Points on a hilly landscape, in no order, each with its height.
A ball rolls from a point to whichever of its 4 nearest points has the largest drop for the distance, and stops where none of them is lower. Distance is the straight distance between rows; heights are no part of it.
K295: [158 129 123 138 134 108 156 165 123 159 175 151 144 126 119  96 121 166
 104  98 123 132 135 121  94 113 156 155 147 118 113 170 138 140 135 128
 155 138 149 133 128 157 115 139 119 120 115]  height 12.6
K76: [ 75 130 131 102  94 157 104  85 135 119  77  87 110 150 185 152 126  81
 163 181 165  87  99 140 164 140 104 111 102 165 141  89 155  81 149 112
  97 120 116 129 110  96 177 140 158 201 166]  height 9.1
K512: [ 69 138 175 112 100 164  75  48 113  81 100  51 112 124 170 158  95 110
 165 171 161 125 108 145 153 159  35  27 120 143 138  56 169  80 128 124
  76 102 125 156 158 137 181 121 199 199 145]  height 31.0
K534: [151 149 147 134 132 131 109  99 124  66 117 112  83 105 132  98 124 136
 135 149 102 135 148 129 119 134 124  88 111 121 124 109 132 140  91 158
 115 120  91 131 130 120 127 127 138 107 136]  height 14.7
K372: [196  91 110 130 143  95 104 166 114 173 212 167 148 118 120 121 157 156
 118 105  80 141  96 145  94  89 141 174 153  97 107 184 112 184 133 139
 131 150 117 103 123 156  89 142 102  98  72]  height 12.5
K804: [153 109 104 132 172  77 173 182 142 178 167 176 144 134 110 106 129 168
  96 110 120 136 130 111 129  96 183 188 140 124 118 175 131 131 158 139
 162 140 146 139 143 144 102 146 113  95 124]  height 13.8
K726: [ 95 102  87 111 129 104 202 208 115 207  68 169 191 198 122 185 131  82
  99  95 198 126 117  98 157  89 204 204 135 123 129 139 115  95 199  85
 139 159 173  97 150  90 136 135 103  95 130]  height 27.3
K301: [104 180 152 118 127 179 109  66 135  69 148  76  78  57 131 113  74 135
 144 189  92 106 117 129 112 163  77  80 151 141 171  86 154 129  94 181
  79 146 107 139 103 130 142 116 153 172 138]  height 20.0
K966: [143 114  89 142 171  70 172 194 145 198 125 171 143 158 107 147 153 143
 103 105 132 134 127  92 125  85 187 205 135 101 101 188 115 104 164 110
 172 142 146 117 145 132  98 149  98  58 121]  height 13.9
K989: [132 167 159 140 130 146 111  65 133  60 132 107  76  84 128 107 120 132
 130 157  78 134 134 115 120 156 117  96 120 110 148  99 132 153  89 167
  92 135  90 139 114 131 125 133 143 136 144]  height 5.5
K964: [199  79 115 140 165 110 116 188 118 171 184 202 146 146 113 133 173 161
 109  98  73 153  99 135 118  84 150 196 144  91 119 177 111 159 151 124
 144 123 127 107 124 149  85 144  90  80  97]  height 11.6
K552: [184  98 114 137 175  96 129 188 118 176 184 186 151 138 104 123 183 167
 100 112  82 146 104 129 121  77 169 205 146 101 114 184 116 150 141 126
 147 129 121 127 128 141  76 149 101  70  88]  height 7.9
K849: [116 108  91 129 151  82 194 185 138 191 131 145 159 151  99 143 131 137
 114  96 146 125 142 107 139 101 170 191 122 134 118 154 109  99 177 105
 148 148 168 118 162 121 102 156 102  99 142]  height 13.3
K531: [117 131 111 130 130 139 139  92 131  79  94 125 111 121 134 136 142  87
 155 151 153 110 150 141 136 154 131  90 117 145 125 114 121 113  97 133
 114 118 136 126 116 119 119 107 115 139 147]  height 25.9
K675: [117 148 143 130 137 142 103  83 130  72 112 104  72 102 112 111 124 128
 143 169 112 117 134 130 131 144 131  90 120 119 139 111 139 132  84 150
 100 132  88 122 115 116 117 132 123 129 140]  height 9.8
K620: [129 169 169 125 117 152  83  66 126  56 180  71  75  49 121  97 118 138
 146 181  72 127 105 146 100 166  81  71 170 108 130  90 136 162  93 180
  68 157  60 121  95 137 143 131 150 151 119]  height 16.2
K87: [145 108  96 138 144  74 188 199 150 212 106 192 167 180 111 154 180 123
 113  96 153 134 126  81 146  61 185 202 133  95  83 199  87 111 163 107
 191 125 148 118 148 123  98 120  64  45 133]  height 12.7
K263: [107 116 118 113 119 149 109 102 129 112  85 104 136 132 159 151 129  56
 170 167 166  92 119 134 151 129 117 119 110 160 141  94 147 103 131 111
  98 130 126 135 112  85 148 119 139 191 138]  height 7.5
K907: [138 148 136 136 113 130 120 125 114 101 122 132 115 130 113  94 135 156
 115 115 122 150 168 127 115 145 134  90 120 117 108 148 118 149  91 129
 139 135 118 125 100 120 123 111 131 101 126]  height 26.3
K153: [ 80 136 152 101 109 169  77  46 126  97 123  35 111 101 169 163  90 115
 165 164 130 124  98 136 156 175  66  52 113 163 156  79 162  88 122 146
  96 102 140 160 147 116 181 111 176 184 146]  height 27.7
K652: [ 87 134 137 100 131 158 101  61 126  92 122  71  99  83 151 148 107 100
 177 174 135 104 112 131 149 158  93  70 109 163 165  94 146  83 117 156
  93 111 129 144 125 115 158 116 170 179 155]  height 19.2
K329: [170 111 110 135 156  96 139 179 119 164 190 161 146 132 118  98 147 178
  91  95  99 148 116 122 109  90 170 194 154 101 122 168 130 142 152 126
 146 153 134 130 123 147 104 161 118 110  97]  height 6.7
K896: [130 136 126 129 117 103 149 151 127 152 153 147 135 132 122  87 102 166
  97 100 139 137 162 132  96 120 137 138 138 119 121 165 146 133 144 123
 164 136 144 131 110 154 101 119 126 127 122]  height 20.1
K893: [154 128 125 123 125 106 142 160 115 173 174 154 131 132 125 100 131 171
  95  94 116 144 141 142  99 116 140 153 140 107 107 172 139 145 141 134
 162 136 138 131 104 149 124 140 124 125 106]  height 13.0
K389: [ 84 134 142 105 129 160  88  63 131 115 100  57 105 107 168 164  95  98
 171 174 142 100 111 137 158 156  70  76  99 169 148  77 166  81 128 140
 100 110 133 152 137 110 182 110 167 180 167]  height 19.3
K792: [101 138 125 108 149 156 103  74 138  88 110  76  98  93 155 139 117 103
 174 177 134 102 113 129 149 159 119  90 106 149 162 100 143  96 104 157
  96 116 127 128 131 105 144 118 135 157 156]  height 15.8
K130: [160 130 128 137 121 109 134 152 120 148 160 136 129 134 128  90 114 169
  98  91 119 135 145 144  97 131 126 129 134 117 107 165 135 151 129 124
 148 147 113 133  93 139 125 132 119 116 110]  height 14.8
K746: [176 102 105 122 125 123 116 165 113 178 208 159 133 112 131 124 143 160
 118  92  75 149 108 140  78 109 134 166 128 101 119 177 122 178 133 138
 140 148 104 120 103 128 108 133 118 108  69]  height 12.4
K871: [115 122 100 118 118 149 126 110 128  96  69 131 152 152 123 153 139  59
 141 135 170  88 130 155 146 141 126 104 119 158 125  96 112 124 132 106
 120 103 142 126 154 117 149 102 130 162 145]  height 11.7
K420: [ 98 115 125 145 120 133 166 141 140 132  88 135 188 164 115 140 126 108
 119 101 179 142 151 133 136 121 134 147 144 162 126  98 108 108 142  68
 142 127 170 129 178 139 134 120 128 144 148]  height 9.4
K220: [ 94 153 142  91 134 167 106  60 119  83 139  73  94  83 159 149 102 118
 161 173 101  99 128 139 130 171  94  86 111 168 172  97 151  85  96 159
  95 124 116 136 140 116 160 118 164 169 153]  height 30.0
K418: [164 122 128 128 114 127 107 149 106 162 185 136 117 132 132 111 123 197
 120  88  92 150 126 119  91 137 117 140 138 107 121 161 134 185 117 134
 145 141 101 131  96 131 110 148 122 116  89]  height 18.8
K257: [122 126 126 147 116 141 147 124 138 106  83 128 168 171 126 150 138  83
 117 105 179 111 143 150 138 126 120 123 127 154 111 110 104 111 122  82
 136 118 160 129 164 125 137 112 134 150 130]  height 10.2
K812: [ 90 124 131  99 112 160  96  89 148 111  96  95 120 120 176 163 125  79
 168 178 158 100 110 147 161 130  97 102  99 162 152  83 165  84 131 116
 101 117 133 139 118 104 167 130 149 180 149]  height 8.4
K340: [ 67 138 147  96  96 169  70  54 122 106  89  56 111 122 175 160 103  93
 146 165 150 119 107 142 150 146  73  56  90 165 140  71 174  72 143 115
  99  94 126 165 127 118 202 137 173 200 169]  height 19.5
K239: [111 121 111 130 123 150 124 102 134 113  91 130 133 127 141 154 149  52
 153 154 169  85 108 148 158 134 118 117 114 152 120  93 139 101 123 111
 110 108 142 130 122 103 142 111 135 159 137]  height 6.9
K351: [ 86 104 111 134 113 124 179 168 133 157  91 132 198 176 105 158 125 132
 119  85 158 149 148 120 158 105 140 164 119 160 136 103 104 105 160  78
 143 143 177 136 170 129 135 133 129 126 148]  height 12.8
K475: [162 126 162 117 105 118  92 112 112 130 165 132 107 109 125 113 135 195
 138  90  60 180 129 138  86 163 105  93 121 106 125 152 113 185 114 132
 126 134  80 131  76 144 124 136 133  94  80]  height 22.7
K933: [171  97 115 146 179  99 152 196 138 182 146 199 153 158  96 114 184 160
 104 117 101 162 106 102 125  70 185 211 147  83  99 203 106 136 166 117
 165 126 131 130 142 124  81 135  88  48 111]  height 21.0
K429: [138 150 132 145 125 137 130 114 139  93 115 120 103 120 132 108 129 118
 137 131 141 118 162 137 118 150 135  94 112 119 121 132 114 129  85 134
 119 121 122 124 113 124 126 119 123 120 132]  height 33.1
K927: [ 83 164 145 104 135 175  98  58 124  75 126  67  80  82 144 141  76 126
 161 176 123  97 126 151 140 169  82  73 134 143 175  90 146  98 101 164
  87 118 133 165 128 131 158 104 161 169 152]  height 31.1
K787: [125 109 100 135 158  84 177 174 135 170 141 142 172 142 117 124 117 149
 100  95 142 125 139  96 130 118 166 172 126 127 133 153 122 102 165 120
 151 146 163 119 149 146 121 138 107 110 139]  height 16.8
K977: [108 121 116 131 122 159 145 127 132 105  73 124 153 158 135 154 146  57
 129 133 179 104 126 146 143 125 111 137 130 157 107  96 125 130 134  92
 122 105 154 125 149 116 145 115 119 155 140]  height 15.5
K194: [138 104  89 147 146  78 179 195 143 197 114 164 168 159 105 147 145 140
 121 112 143 135 131  92 133  91 195 195 129 128 126 180 109  97 162 118
 156 141 164 125 135 133 115 138 102  90 144]  height 9.0
K561: [108 118 121 136 126 112 172 140 134 134 114 132 170 153 111 140 113 135
 112  91 163 148 167 128 128 137 131 139 121 158 127 129 111 114 138 104
 151 132 178 121 156 137 119 113 124 135 138]  height 9.5
K421: [ 99 136 138 101 129 155 104  81 131 106 118  86 113 104 147 160 124  81
 178 167 143  91 105 138 145 152 100  91  93 165 154  91 157  85 118 135
  94 113 126 128 129  99 171 120 156 177 145]  height 10.6
K458: [ 90 161 145 123 138 170 100  76 130  55 142  64  90  72 133 124  77 122
 154 173 102 105 125 131 132 171  84  79 145 143 161  91 145 108  98 196
  80 119 126 135 123 134 143 114 153 180 138]  height 24.7
K289: [160 111 110 147 183  81 153 199 141 183 147 195 141 151  93 123 172 161
 109 120 104 141 120 107 128  77 185 207 136  99 113 190 118 130 145 128
 168 124 142 127 146 131  88 146  87  67 120]  height 18.4
K867: [ 95 175 163 112 113 183  85  76 119  58 139  66  72  67 135 114  57 134
 145 185  92 100 126 130 119 184  58  68 160 125 167  87 167 119  91 193
  83 129  95 156 102 141 164 112 155 181 136]  height 23.8
K178: [118 159 150 138 113 159  91  77 126  52 174  86  67  48 109 105 105 151
 142 180  76 114 119 121  96 173 101  83 147 109 144  76 139 159  91 180
  67 160  72 135 102 133 137 133 144 150 121]  height 14.1
K614: [138 105  83 133 147  68 185 186 139 206 101 169 162 182 107 165 142 110
 107 104 168 119 132  89 138  83 196 195 127 117 121 171 102  99 186 106
 167 140 157  98 151 117 115 130  89  68 134]  height 12.3
K680: [142 136 146 128 100 119 123 148 110 159 146 147 123 139 125  86 114 166
 106  90 103 134 141 128 102 136 126 126 128 101 103 159 134 147 117 130
 149 124 114 127  90 133 112 123 127 124 103]  height 18.2
K771: [138 143 138 145 126 133 119 102 126  82 102 124  85 114 130 113 121 128
 133 134 115 144 164 118 114 152 143 102 129 126 130 108 127 147  83 141
 116 108  93 129 108 107 119 113 133 115 134]  height 16.6
K571: [164  93  99 129 160  90 164 181 133 172 176 169 153 132 102 112 147 153
  81 113 104 144 110 117 118  87 172 196 149  99 108 184 130 129 155 128
 152 137 144 137 132 136  97 152 115  96 115]  height 9.6
K855: [111 160 145 125 141 164 103  75 127  65 151  89  86  77 147 121  87 125
 160 177  87 118 120 129 122 159 105  86 113 141 163  88 149 117  94 176
  93 144 111 136 117 144 141 113 152 163 150]  height 25.6
K816: [ 86  84 105 128 117  99 188 201 130 203  74 151 189 176 119 186 126 119
 112  88 188 130 129  95 174 105 184 195 114 143 145 134 120 103 181  84
 155 152 171 100 156  97 139 135 108 112 141]  height 19.8
K773: [128 164 147 126 126 158  98  63 127  68 167  77  81  55 125 104  91 139
 143 182  81 117 115 122 119 159  91  84 152 119 147  85 150 150  89 193
  73 149  81 134  94 136 154 133 146 157 124]  height 16.5
K375: [155 137 148 130 104 106 116 128 115 145 156 138 111 109 135  96 122 178
 114  96 104 164 138 138  99 163 119 101 115  95 112 155 137 185 124 123
 146 143  93 118  96 138 119 127 130 100  97]  height 22.5
K529: [160 154 167 134 112 134 100 113 123  92 126 119  94 110 108 105 130 160
 125 119  87 158 136 126 110 139 121  81 132 110 114 128 116 168  94 133
 125 124  82 123  95 130 115 141 137  92 125]  height 20.5
K879: [149 133 127 127 118  99 138 150 119 164 176 152 132 129 135  96 111 171
  94  91 107 145 142 123 107 126 150 152 138 104  97 153 151 144 130 127
 154 138 123 125 114 152 114 142 138 126  96]  height 10.4
K207: [150 140 141 126 106 128 104 131 102 127 140 140 100 121 124 100 129 184
 118 107 107 158 140 133 100 144 116 108 128  95 100 143 122 177 108 128
 150 138  91 118  92 136 111 131 141 112  98]  height 21.9
K723: [158 135 159 138 114 127  86 102 121 107 148 132 101 109 141 113 141 183
 135 117  66 162 126 134 102 165  96  89 128 106 126 135 118 185 101 137
 130 120  76 133  92 121 124 140 131  90 103]  height 21.7
K974: [112 121 121 115 122 157 121 117 130  95  71 135 161 153 158 145 156  54
 136 144 179  77 121 161 152 114 113 131 128 154 116  88 131 102 135  99
 118 112 142 129 156 112 143 116 127 183 152]  height 23.0
K56: [ 84 115 124 140 120 156 151 141 132 113  66 146 192 188 117 143 132  81
 118 102 174 130 125 130 161 114 131 146 135 160 122  96 102 118 149  80
 134 125 172 121 183 129 133 115 124 160 140]  height 12.2
K347: [184  97 112 143 169 106 152 202 126 194 153 214 142 174  96 110 198 153
 102 110 112 175 128 107 135  75 189 210 160  76 114 208 111 133 161 108
 188 126 135 118 150 126  76 131  78  43 107]  height 22.8
K344: [124 135 110 129 116 131 140 123 144  91  92 117 112 125 133 132 124  92
 135 138 154 104 142 142 126 151 125  94 106 153 136 121 110 125 101 131
 125 111 131 122 127 119 123 118 119 138 133]  height 35.8
K205: [177  93  97 132 140 115 126 167 110 185 194 174 134 126 116 107 150 159
  94 111  91 142 101 131 106  93 141 184 155  93 109 176 128 169 145 145
 136 150 113 122 133 150 100 143 113  90  90]  height 7.4
K659: [133 160 161 130 135 141 107  77 129  56 148  99  63  74 110 102 125 145
 137 168  69 130 121 135 111 155 115  82 132 109 114  83 129 171  81 166
  86 142  84 125 106 133 122 140 138 135 117]  height 4.0
K67: [175  82 108 135 154  93 136 187 122 165 190 184 157 135 116 109 150 156
  98  91  89 148  89 131 108  76 166 195 163  89 114 173 124 157 153 128
 134 134 135 126 128 146  95 151 108  87  98]  height 3.9
K829: [111 134 116 106 125 155 124  94 129 103  96  97 114 125 142 156 121  74
 165 165 150  81 108 129 158 153 125  95 101 149 140 105 135 117  98 132
  99 108 133 138 124  89 128 120 142 157 146]  height 6.4
K177: [ 97 111 125 137 117 148 170 154 140 134  87 139 203 173 115 166 132 100
 111  95 172 133 142 138 163 102 132 159 121 147 133  92 115 115 149  76
 148 131 176 116 179 130 150 135 135 142 146]  height 9.9
K279: [118 128 124 133 135 134 170 147 141 118  96 141 167 150 104 143 130 119
 114 105 167 129 161 134 131 118 128 134 128 160 124 119 103 119 131  83
 160 130 169 118 185 139 133 120 134 144 135]  height 8.9
K715: [ 69 131 154  96 102 183  77  76 127 117  91  70 104 137 181 149 109  95
 169 178 161 108 110 145 163 136  96  78  89 173 155  77 162  82 147 119
  88 105 129 145 120 108 174 131 162 201 168]  height 12.1
K290: [132 125 113 135 122 143 148 126 129  94  85 132 146 142 126 137 145  79
 117 124 172 105 152 145 133 142 108 108 127 145 113 111 112 129  94 113
 136 103 138 120 138 129 131 103 116 146 128]  height 25.8
K63: [122 131 133 135 124 103 160 156 126 141 133 134 159 134 103 119  97 149
 100  90 142 123 166 134 119 128 137 128 126 132 133 146 110 125 130 114
 162 135 145 130 138 159 122 125 133 135 128]  height 14.2
K10: [209  74 116 140 159 109 111 190 114 174 185 200 159 148  97 121 196 153
 110  91  76 173 118 134 135  66 155 188 143  90 122 197 102 169 151 109
 148 133 135 106 149 148  69 139  84  52  87]  height 22.0
K629: [138 143 124 141 124 128 140 133 125 104 112 144 120 142 111 106 123 130
 120 109 153 120 184 136 118 142 127 101 125 132 122 130 118 127  99 125
 142 110 146 136 122 143 121 123 122 131 125]  height 70.1
K157: [127 141 127 126 131 146 118  91 139  74 112 107  92 107 121 132 115 100
 147 165 134  97 139 125 132 149 132  95 107 133 144 115 126 111  79 139
 110 122 130 130 118 109 126 118 132 138 155]  height 15.7
K384: [116 114  82 136 147  71 191 184 137 214 101 166 170 177 113 167 137 130
 106 103 162 135 132  85 145  93 182 205 129 134 122 158  95 114 176 117
 157 138 153 122 148 127 106 139  94  70 134]  height 11.5
K248: [141 157 158 140 125 134 100  76 112  73 137 117  74 107 105 102 132 152
 144 145  76 152 135 122 111 150 118  88 134 108 110  98 128 175  87 151
 101 128  60 129 120 136 118 138 140 104 119]  height 16.0
K363: [106 130 120 112 115 155 127 118 143 114  59 125 157 160 174 129 151  38
 149 152 195  91  91 146 157 103 116 129 121 148 117  95 144 104 155 100
 108 122 153 129 140 106 151 127 134 189 155]  height 31.8
K649: [102 110  87 132 129  81 194 193 140 196  90 168 173 176 115 170 130 115
 106  91 175 135 127  79 161 100 197 208 124 143 133 152  92 105 187  92
 153 147 154  91 137 117 120 132  97  86 136]  height 13.2
K470: [140 131 114 125 149  87 167 154 131 162 167 139 144 129 114 103 114 169
  92  94 133 132 158 107 112 113 153 159 145 122 118 152 130 127 133 115
 159 130 154 140 134 144 104 133 121 119 123]  height 15.6
K801: [150 113 122 122 127 110 140 166 117 167 178 146 125 126 122  89 117 151
  92  94 112 137 129 138  94 106 157 171 153 109 106 157 127 167 149 143
 160 149 126 135 105 146 105 142 122 120  94]  height 13.4
K549: [140 117 105 143 169  78 174 192 139 193 141 163 153 151 103 134 160 156
 115 103 126 118 125  97 127  98 184 195 124 107 115 170 120 121 154 131
 166 131 153 132 144 127  99 152  93  87 127]  height 15.4
K917: [ 85 157 177  94 111 183  73  50 112  64 118  43  96  91 167 152  83 124
 159 172 128 113 117 149 129 181  42  50 119 143 151  77 172  90 104 156
  89  95 136 169 142 134 175 112 171 191 133]  height 29.4
K240: [105 146 120 117 136 148 106  85 144  85 108  98  92 107 145 138 122  88
 167 168 142  93 129 139 139 140 130  98  96 140 152 112 135 106 101 148
 114 120 114 124 122 101 133 127 138 152 148]  height 10.0
K783: [ 54 133 152 100  79 164  76  88 140 110  66  62 119 158 208 131 115  92
 151 178 194 113 114 144 179 125  78  77  80 152 143  79 171  64 161 111
 100  98 132 167 133 121 191 132 177 211 181]  height 13.6
K681: [120 116 111 147 141  90 179 164 132 160 148 142 164 130 107 121 119 149
 106  83 135 129 152 111 115 115 155 158 143 138 123 137 119 109 154 120
 161 130 164 138 141 152 111 141 120 119 134]  height 18.1
K626: [169  99 109 147 163  92 170 201 144 183 139 199 142 167  89 120 183 145
 110 112 131 157 126 103 121  73 189 208 142  96 105 195 109 115 164 120
 174 128 144 115 154 116 100 122  82  44 130]  height 21.5
K208: [105 185 172 127  93 191  82  64 122  61 154  68  64  52 130 112  70 138
 143 193  77 105 128 126  97 180  57  40 163 122 152  81 156 148  86 193
  78 132  78 137  78 137 152 111 157 165 116]  height 28.5
K32: [ 83  97  96 132 122 106 200 181 139 204  83 154 185 195 117 175 124 122
 111  88 174 142 122  91 174  94 177 187 111 145 154 121 119 104 187  79
 138 145 164 110 152 103 134 141 116 105 150]  height 22.6
K168: [122 178 168 131  96 156  67  64 126  78 184  70  67  34 116 104 102 130
 156 183  72 118 122 131  94 186  59  49 165 116 142  90 152 162  95 194
  72 158  58 140  88 135 151 135 130 156 111]  height 19.7
K821: [166 114 144 123 105 113  94 144 117 184 185 140 119  99 152 120 121 194
 131  90  73 162 123 136  94 153 108 120 129 107 115 180 124 198 117 134
 154 133  90 111  80 134 130 146 126 114  85]  height 21.6
K119: [126 128 109 122 134 147 118  94 120  98  86 114 120 130 145 140 148  68
 161 160 164  93 127 135 140 154 121 110 105 157 140 100 113 114  91 132
 112 110 135 127 126  93 143 108 130 155 142]  height 3.8
K322: [219  85 113 139 157 101 105 170 113 177 203 179 146 121 111 114 173 161
 103 100  72 153 101 123 109  87 144 184 157  80 122 185  93 195 142 137
 136 138 126  99 138 169  86 140  95  85  75]  height 19.6
K142: [153 114 114 134 154  92 157 179 135 171 180 160 146 134 117 107 124 158
  92  87 110 145 121 127 109  92 158 190 136 101 114 178 128 134 156 136
 151 137 144 143 131 136 108 144 123 110 115]  height 9.2
K725: [224  63 125 144 141  97 113 180 134 173 193 187 170 132  93 136 195 162
 128  76  63 177 111 124 123  72 132 189 161  85 119 192  73 190 130 119
 140 129 137  92 145 169  85 121  87  36  90]  height 38.5
K226: [ 84 173 158 108 110 179  91  60 114  51 120  63  80  68 135 131  66 119
 150 187 102 100 120 139 132 185  40  42 153 147 171  83 162  98  99 177
  90 110 122 157 109 141 161  87 170 181 130]  height 27.0
K717: [149 153 155 139 115 137  90 119 123  95 126 133  95 129 123  91 123 160
 127 109  94 161 156 134 111 145 132  94 108 101 122 132 125 165 106 139
 147 136  86 118  93 122 118 110 141  97 115]  height 21.2
K975: [160 141 173 145 119 132  96  78 118  75 154 121 100  90 107  97 138 173
 153 125  63 165 119 144  86 150  99  75 140 101 104 105 124 187  98 152
 110 131  62 122 108 129 130 146 142 105  92]  height 23.1
K935: [123 173 147 130 116 170  97  70 113  72 170  76  71  45 121 102  83 141
 131 192  81 113 117 129 109 174  74  71 159 127 141  74 151 154  99 182
  69 158  75 138  84 131 144 123 142 161 122]  height 16.7
K341: [184  90 119 148 164  91 127 197 131 187 152 212 156 158  93 120 200 158
 108  99  87 170 115 118 133  64 167 209 135  75 117 194 110 144 161 105
 179 128 139 120 146 126  79 136  87  51  94]  height 22.9
K838: [ 82 140 164  96 119 169  83  38 126  79 110  49 103 119 165 157  76 104
 160 173 151 114 108 136 159 173  45  41 115 166 151  77 165  78 133 144
 102  96 136 176 155 126 186 121 182 188 137]  height 30.9
K306: [ 75 123 139 103  83 172  83  93 146 131  90  92 112 143 190 142 124  79
 164 176 178  97 104 142 165 141  98  99  92 159 153  64 170  83 151 108
 107 113 131 136 125  93 186 134 157 205 170]  height 9.7
K164: [139 141 135 138 108 119 121 152 104 132 138 141 117 122 127  94 117 169
 106  92 124 151 155 130  95 157 125 104 123 116 107 139 132 158 105 130
 153 127 121 119  98 136 122 113 141 119 102]  height 21.4
K419: [ 58 158 174 124  75 161  61  47 129  82  64  54 114 147 194 135 112  88
 130 176 193 127 112 155 165 128  60  59  98 150 144  68 180  72 141 111
  89  99 110 172 159 139 205 122 189 204 182]  height 7.1
K885: [113 132 120 137 123 131 130 114 134 101  89 126 118 149 126 148 125  67
 142 141 163  91 139 144 143 145 126  96 116 157 126 125 106 116  87 138
 114 110 131 113 128 110 116 105 123 153 127]  height 13.1
K876: [205  80 120 140 127 103 112 207 131 190 168 214 164 164  88 121 202 161
 114  74  75 195 129 123 131  72 147 204 144  82 122 209  81 176 143 105
 172 135 154  92 140 155  69 140  80  37  84]  height 32.4
K604: [140 115  85 143 165  72 191 192 138 201 120 175 151 166  99 156 148 116
 117 106 161 133 130  94 128  78 208 212 141 126 108 176  99 118 175 115
 159 127 140 118 155 122 114 146  83  66 126]  height 11.4
K476: [113 149 134 124 143 155 117  73 129  70 123 107  82  97 143 134 116  92
 167 173 130 103 112 135 135 161 128  85 110 145 162  89 130 113  84 156
  99 121 115 125 105 105 128 113 135 141 155]  height 15.9
K71: [155 145 139 138 102 117 132 132 123 136 144 132 135 137 117  95 117 160
 104  93 145 144 159 128 105 145 133 127 130 118 104 150 131 159 123 112
 150 129 131 119 105 140 124 125 139 116 118]  height 26.2
K574: [136 141 131 136 123 131 133 120 137  99  93 122 114 120 130 119 132 105
 142 131 164 105 153 134 117 152 122  97 112 145 128 136 123 114  94 125
 140 109 123 123 129 121 114 103 113 128 142]  height 56.1
K92: [103 129 120 134 117 152 151 118 136 103  77 144 181 169 145 142 147  64
 120 126 167 105 122 146 141 109 119 141 137 168 121  86 113 116 140  90
 123 112 166 126 176 119 144 111 129 162 133]  height 15.3
K593: [130 122  92 143 148  67 203 216 133 214  97 203 176 191 123 168 154 103
  93  91 176 134 116  93 145  80 200 203 143 122 104 164  84 124 182  89
 150 127 169  84 157 113 117 130  76  61 123]  height 13.7
K21: [145 146 150 145 105 129 112 126 107 119 124 139 103 125 137  94 121 165
 118  93 114 157 158 145 113 144 125 105 122  98 113 149 136 161 109 125
 169 123 105 132 102 135 124 122 134 101 115]  height 22.2
K701: [145 159 171 136 123 136  88  69 122  65 157  90  80  64 112 100 135 145
 149 153  64 146 121 133 104 161 102  80 133 109 109  89 116 184  82 166
  87 142  55 123 101 142 120 148 136 131 124]  height 14.9
K965: [ 98  93  99 109 142 100 186 179 131 188 104 138 189 169 109 166 122 135
 119  84 169 141 138 103 154 117 172 177 120 153 142 129 103 103 163  76
 144 147 168 113 151 133 123 136 103 124 158]  height 18.9
K748: [130 138 127 141 111 116 160 140 127 122 101 133 149 141 127 111 107 125
 116  96 162 122 165 135 118 134 124 119 115 146 110 138 120 124 100 104
 145 120 158 112 140 143 114 109 119 119 132]  height 33.9
K878: [ 82 134 136 110  96 153  99 106 139 118  69  91 132 149 197 135 129  59
 146 168 184  93  98 161 157 117  95 117 109 160 138  73 172  81 156 103
 115 113 129 144 113  98 165 149 161 196 172]  height 10.1
K317: [110 110 104 142 126 114 171 154 140 149 104 130 183 168 104 149 113 132
 109  99 170 137 155 121 147 125 143 144 122 157 128 112  96 117 154  98
 153 136 174 124 166 146 119 120 135 131 145]  height 9.3

For each start below, name the point where the ball stops.
K458: K659
K867: K659
K907: K659

Call two points neighbours if one is among the 4 nearest of the other. Go from one point of each pair to the other, from neighbour to neighbour, staying as low as possible. Name the highest point that can't be avoided.
K419, K119: K715
K419, K279: K977
K419, K659: K157
K194, K67: K549
K879, K67: K295
